Each row is a point on a tangle of strands that fork, close into loops and nearly touch. The rows are in no order.
Points whose rows are less than 54.1 apart are linked; no others are. Some points are linked to none.
Q684: [  9 -15  -8 -32  34 -14  41   2   2   9 -20  -7  31  15 -29  -5 -31   7
  -6  22  17   2]
Q485: [-16 -11  23   9  -3  13 -11 -19  -1  20  -2   4  -6  14 -12   6   8 -16
   3 -10  19 -11]
Q226: [ -6 -11  18  23  38 -11 -18  -2  -3  -4 -16  22   7   8   8   3   1   2
  -8   3   2  -9]
Q570: [ -5 -14   0 -18   0  -8   1   2   4  -7  15   9  19 -29   4  -7  11  21
 -10  27 -20  -7]
Q92: [-15 -13   3 -10  -2  12   5 -11  -4  16 -11  -6  14  -8 -25  -4   3   2
   8   5 -18  -4]
Q536: [ 12  21 -24   5  -9   0   5  -8  -7 -19   8  12  -6 -26  13  14  -2  12
  15 -25   7 -15]
Q838: [  5  -2  28  23 -16  -1  -2   7 -10 -15  -6  12  13  -3  -1 -13  -6 -12
   0  18  20  23]
Q993: [ -5 -21  -4 -19  16  -1  12  -2  -7  -7 -11  13  36 -10 -11 -11   1  28
  -2  25 -11  -6]
Q79: [ 11  18   5  26 -23  11  13 -29  -2 -17 -11  43  15 -34 -13   4 -18  10
  23   5  13  11]
Q462: [-13 -20   5 -15 -17  -7  -8  -7  -2   0  22  -6  18 -28  -4 -14  23   1
  -8  14  -6  -6]
Q55: [  1   3  18  60 -14  22  -4 -16 -10 -30 -13  39  12 -34   4  -8  -7   0
  19 -14  10  -3]
Q972: [-11   4  29  11  15  21  10  10 -11   2 -30  33  -6   4 -21   8 -12  -9
  16   3 -15  13]
Q756: [  2  -4  30  55 -15   1 -15 -21 -14 -10 -12  24   9 -20  -1 -12  -5 -13
  17 -21  29   6]
Q418: [ -4  -9   7  -9  32  -6 -13   7   6  19  -9 -42  -5  34  -1  -9   1  -8
 -18  -3  -5   6]
Q243: [  5 -20   8 -11  13  -4 -11  30 -15  -7   9  -9  -6  28   0   5   9 -14
   1   8   3  -3]
Q927: [ -5  -2 -26   5  13  11   0  -9 -33  -5 -32   2  26  -8  -6 -18   0  12
  14   3  -5  -5]
Q307: [  2 -10  17   5  37 -20 -19   5   1   7   5   4  -3  26   1   6   6   2
 -21  -6  13 -15]
Q864: [  0  21 -16  11 -31  14   9 -29  -6  -3   3  26  12 -38  -5   6  -6  -9
  18  -9  12  -2]
Q257: [ -3  33  -9  -2  -7  -5   9  20  30   0  12  12 -28   7  19  28  -5  15
 -11 -19 -13   8]
Q259: [ 12   4 -16 -13   5 -25  -7   0  20   5  22  -3   3   7  13  -1   5  11
 -20   5   7 -13]
Q78: [  6 -12  -4 -12 -22   5   6  -7 -13   5   3  -8   4   2 -16  -9   7 -23
  14  11  16   8]
Q398: [  2 -12 -38 -26  -8   4   4  -1 -25   0  13 -14   2  -1   9   4  12  -6
  18 -15   1 -19]
Q442: [ -6 -33  26  -5  -2  -1 -24 -10  -8   5  11 -27   7 -22  -6 -22  30 -12
  -7   8  -4  -5]
Q209: [ 11  12 -12 -15  17   7  23  31   9   9  -6  -9 -16  35   2  22 -22   1
   9  -7 -10   7]
Q366: [  6  11  -8 -14 -10  -5   4  34   4  -4  21 -42 -24   3  23 -14   8  -4
   0   0 -24  27]
Q590: [ 12   6  10  19  -2 -10  -6  -1   6 -35   8  45  15 -26  17  12  -5  24
  -7  13   5  -4]
Q925: [ -2 -33   8 -18  20  -2   3  -3 -11  12  -3  -5  16   6 -20  -2  -1 -14
   0  20  21 -10]
Q795: [ -9  13 -25  19   3  -4 -17 -26 -23  -1 -14 -23  12   1   2 -15   2  -5
 -11 -14  -5  -4]
Q625: [-20 -18  16   6  37 -11 -14  -9  -8   9 -23 -18  15   7  -3 -25  13  -1
 -21   6  -9  -1]
Q904: [ -5 -22 -15 -25  -7   3  -2 -10 -27  -2  13   4   6 -15  -9   2  17  -2
  25  -4  10 -21]
Q699: [-14  -2 -17 -24  -7  10  14 -40  11  23  -2  19   4   2 -28  24  -5   4
  16  -7  13 -22]
Q806: [ -2   7  -8  -7 -14   9   6 -29   6   8   3  20   1 -17  -4  12  -3  -4
   8  -4   9 -14]
Q785: [  6   6  18   4  -5 -13 -11  -6  22  11  18   1 -13  19   6  12   0 -15
 -16   2  24  -2]
Q661: [  0   5   0 -10  -9   3   0 -11  23  22  11   8 -30  16  -4  32  12  -8
   6 -20  -9 -17]
Q618: [ -2 -50  21 -22  18   0  11  -3  -2  14 -12 -32  13  14 -30 -13  -3 -19
   0  24  21   1]
Q87: [ 11  10 -45 -12 -14  -1   3  -7 -10   2  17 -21   2  -5   4  -3   3   2
   4  -8  11  -7]
Q344: [ 14  11 -13 -16  15  -7  17  36  16  16  20  -8 -30  32  14  24 -18  15
  12 -23  -5  -2]
Q98: [  1 -40   2 -26  34 -18  13  13   0  10   8 -19  13   6 -15  -2   4   4
  -8  19  10 -14]
Q588: [ -2 -23 -13 -30  33 -17  12   8   7   3   0  -3  29  -9 -18  -4  -9  28
 -11  26  -1 -12]
Q129: [-12   3  21  41  -4   6   2  -2  -9 -11 -30  20  18 -11   1 -19  -7   1
  -9   8   4  19]
Q548: [ -5  -1   1 -15   9 -14  -5  28  35  -3  19 -18 -14  -1  18  -8   9  15
 -20   3 -31  16]
Q200: [ -5  39 -17  -3   3   0  16  14  25 -10  11  15 -18 -16  25   7  -5  27
 -10 -14 -31   5]
Q963: [  4  15  26  13   7  16  19  15 -22 -25 -27  37  -9  -5 -12  16 -21   2
  26  12 -20  12]
Q310: [  3 -10   2 -14  21 -20 -18 -12  12   6  23  10   7   9   9   5  14  14
 -14   3  19 -27]
Q327: [ -7 -19  16  -2  -9  12   5   4  -7  19 -15 -31  -2  29 -18  -7 -14 -34
   5   6  26  21]
Q25: [-17  -5   4   6 -13  24 -16  -7 -18  18 -15 -31 -17  11  -9  -4  15 -31
  11 -31   1  -7]
Q248: [  8   7   6  -7  -6  13  -3 -12  19  -1  23  10 -37 -15  -1  43  22 -15
   6 -30 -11 -29]
Q477: [  4  -3   1 -16   1   4   5  37  23   1  28 -17 -19  13  22   5   5   3
   1  -6 -19   8]
Q549: [ 11   3 -26  13  -3 -14 -24 -20 -26 -11   5  -8  15 -10  17 -10  11   6
  -6 -12  33 -17]
Q425: [ -4  -5  -5  11  -1  16 -17  11 -33  12 -14 -17  -4  20   1  -6  10 -22
  10 -18  19  -5]
Q22: [-13 -17  13  -3  -3  22 -11  15 -22  -2 -13 -14 -14  -6  -4 -13  21 -24
  10  -9 -23   8]
Q273: [  1  12  -3   6  -8   2  13  17   2 -16  -3   9  17 -16   8 -16 -13  18
 -12  30 -17  19]
Q29: [  5   4 -10  -8  -4  12  -2  -2   3 -22  21  20 -27 -22   1  21   6  -1
  10 -25 -13 -17]
Q724: [  3  16  21  18  12   0  18  23 -17 -35 -19  32   9  -5   7  -3 -19  22
   9  26 -18  13]
Q178: [ -2 -25  -6 -11  -7   1   0 -17 -15   9   3   0  19  -8 -13  -4   4 -13
  11   9  33 -15]
Q349: [  3  -2 -10 -18  26  -1   7  19   9  14 -21 -25  -7  35  -5   7 -19   5
  -7   2  -9   9]
Q411: [ -4  21 -12   9  -3  15  -3  18  -2  -2 -11  -6 -29  -2   5  -1  -3  -5
   6 -27 -29   1]
Q182: [  4  -1  16  21   7   3  -6  10 -11 -31  -9  38   6 -13  10  -1   0   9
   1  16  -7  -3]
Q583: [ -1  19  -8   4  -5   2   2  27  -1 -13 -13 -26 -23   4  18 -15  -1   4
  -8  -8 -30  20]
Q708: [ -5  -8  -7 -31  -3  -1   6   1  29  15  29  12 -10  -4  -1  30   6  11
   3   9  -8 -22]
Q928: [ -6  -4  24   0 -22   8  -7 -11  21  29   3 -38 -11  17 -14  -9  21 -24
 -10  -3  -4  14]
Q721: [  1 -13  14   2  -3  15   6   6   2  20 -11  -1 -20  39 -17  16 -12 -27
   8  -3  17  10]
Q421: [  9 -10  -5 -21  17 -16  22   8  15   1  -5 -23  11  15 -14 -14 -26   5
 -13  22  11  10]
Q725: [  6  32 -22   0 -19  -2   7  -7  20 -15   7  27   7 -24   5   6 -22  17
  -1   7  -3  11]
Q987: [ -1 -19  -1 -23 -11   4   9  12   3   8   4 -25  -1  10 -12  -9   2 -21
   9  22  -5  12]
Q874: [ 29  18 -27  25 -12  -8  -2  -4 -18 -43  -2  17  19 -24  26   1 -13  12
   6  -1  20   7]
Q654: [  1   7 -24   0  16  -9 -11 -10 -23  -8 -13 -14  21  -8   7 -16   9  17
  -7   2  -6  -8]
Q247: [ -6  -4   6  11  10   9 -20  18 -32  -5 -22 -12 -10  10  11  -9   4 -15
   4 -15 -17   0]
Q211: [-10   2   9  -7 -26  -1  -7 -13  16  11  13 -23  -9  -3  -2 -15  14 -13
 -13  10 -10  15]
Q469: [ 23   0 -26  35  -4  -5 -18 -17 -38 -34  -2  13  15 -19  17  -9   2   2
   9  -8  27  -8]
Q891: [ 10   4   2 -12  22 -23  -7  16  26  21   6 -37 -14  37  12   5   4   7
 -24 -12  -4   6]
Q146: [ -2   5  10   5 -28  -6 -11 -24  18   8  17  -8 -11  -1   0  -6  13 -18
 -10   1  17  -2]
Q254: [ -1  32  10   3 -16 -11  -8 -24  37  18  10 -16 -19  10  17  14  12  -5
 -27 -13 -18  -3]
Q801: [  1  26 -11  -8 -15  -6  15  13  10 -20   1  25  18 -32   8  -1 -20  38
 -13  18 -25  17]
Q175: [ -5  29 -14  -1 -16   0  14 -10  16   0  -4  18  -8 -11   8   3  -7  19
 -14  -6 -18   7]
Q52: [ 10  28 -26   5 -32  -3   1 -12  -2 -13   8  -6  -9 -13  14  -1   3   0
   4  -9  11   1]
Q340: [ -5  34  -2  18 -12  -8   0 -22  32   1  12  12 -15  -1   9  15  -4  -1
 -22  -5 -10   5]
Q810: [ -7  -3  22  20   8   1 -18  -3  -6  -5   1  38  -2 -14   2   1   7  -3
  -8  -1  -1 -13]
Q154: [ -5 -33   7 -16  -1  15  14  -1 -14  22 -13 -33   4  18 -36 -11   1 -28
  15  13   3  13]
Q8: [ -7  18 -13  21   0  12  -5 -17 -22   9 -26  -4  -5  -5  -2  -7   2  -7
   8 -29   0  -6]
Q566: [ -6   2  -6  20  -4  17  -5 -11 -28  11 -21  -8   9   9  -9  -5  -9 -18
  18 -12  15   7]
Q527: [ -3 -14  27  42 -17   2 -15 -13 -13 -11  -6   6  19  -5  -9 -35   6 -14
   3   2  26   9]
Q637: [  0  12  11  -3   1  -7 -17 -10  25  12  10 -23 -17  30   8  14  14  -2
 -20  -3  -6  -1]
Q396: [ 19 -14  -4 -26   4 -17  18  29  22  -6  22 -14   2  12   3  -2 -18   9
  -3  19  10   9]
Q141: [-12  12  -2  10   7  13   8  12 -12   5 -25  16 -13  -2   1  -2  -9   4
  15 -10 -25  12]
Q136: [-11  -4   8  -3  -6  24 -10   5  -4  15   0 -23 -25  10 -10   3  19 -25
   2 -16 -27   2]
Q523: [-17 -19  30  -6   5   0 -28 -13   0  16  10 -15  -2   6  -5  -1  29 -12
  -5  -9   0 -13]
Q554: [  5  13 -20 -17   8 -10  14  20  34  15  25   3 -22  16  19  25  -7  31
  -8 -10   1  -8]
Q979: [ -3   1   2 -25   8 -16   9  24  31  -5  30   0  10  -3  12   1   1  33
 -15  13 -22   7]
Q771: [  8  10  23  45 -18   2  10 -10 -17 -20 -22  49  21 -21   1  -4 -19   4
  16   7  21  10]
Q780: [  9   1 -10  -9   7 -21   4  16   7  -6  13  -5   5   2  13  -1  -6  25
  -5  14  -1   7]
Q163: [ 26  19  -7  13 -11 -11  11   7  -7 -39   3  36  25 -22  19   0 -18  22
   9  21  16  10]
Q539: [ -4   3   5  -3  -3   5   4 -11  11  30  -3   9 -13  24 -17  15 -10 -10
   8  -5   6  -7]

A fork is a point with three links, a tip a point with one. Leave the first point through the second and follow the links. Name the first fork or tip that comes.
Q129, Q838 | Q699
Q699, Q806 | Q129
Q979, Q548 | Q182
Q963, Q972 | Q780
Q637, Q891 | Q175

A tip is a point with one link. Name the tips that can be reached along the links from each point below, in the order of the rows.
Q838 | Q699, Q129
Q785 | Q273, Q928
Q724 | Q684, Q549
Q425 | Q927

A piece is all that can be reached along the links. How many separate loops has the piece of each point below (a circle has one, a figure eight two, a Y none), and how many tips (points with one link)?
Q310 | loops 1, tips 2
Q891 | loops 1, tips 2
Q29 | loops 3, tips 0
Q838 | loops 0, tips 2
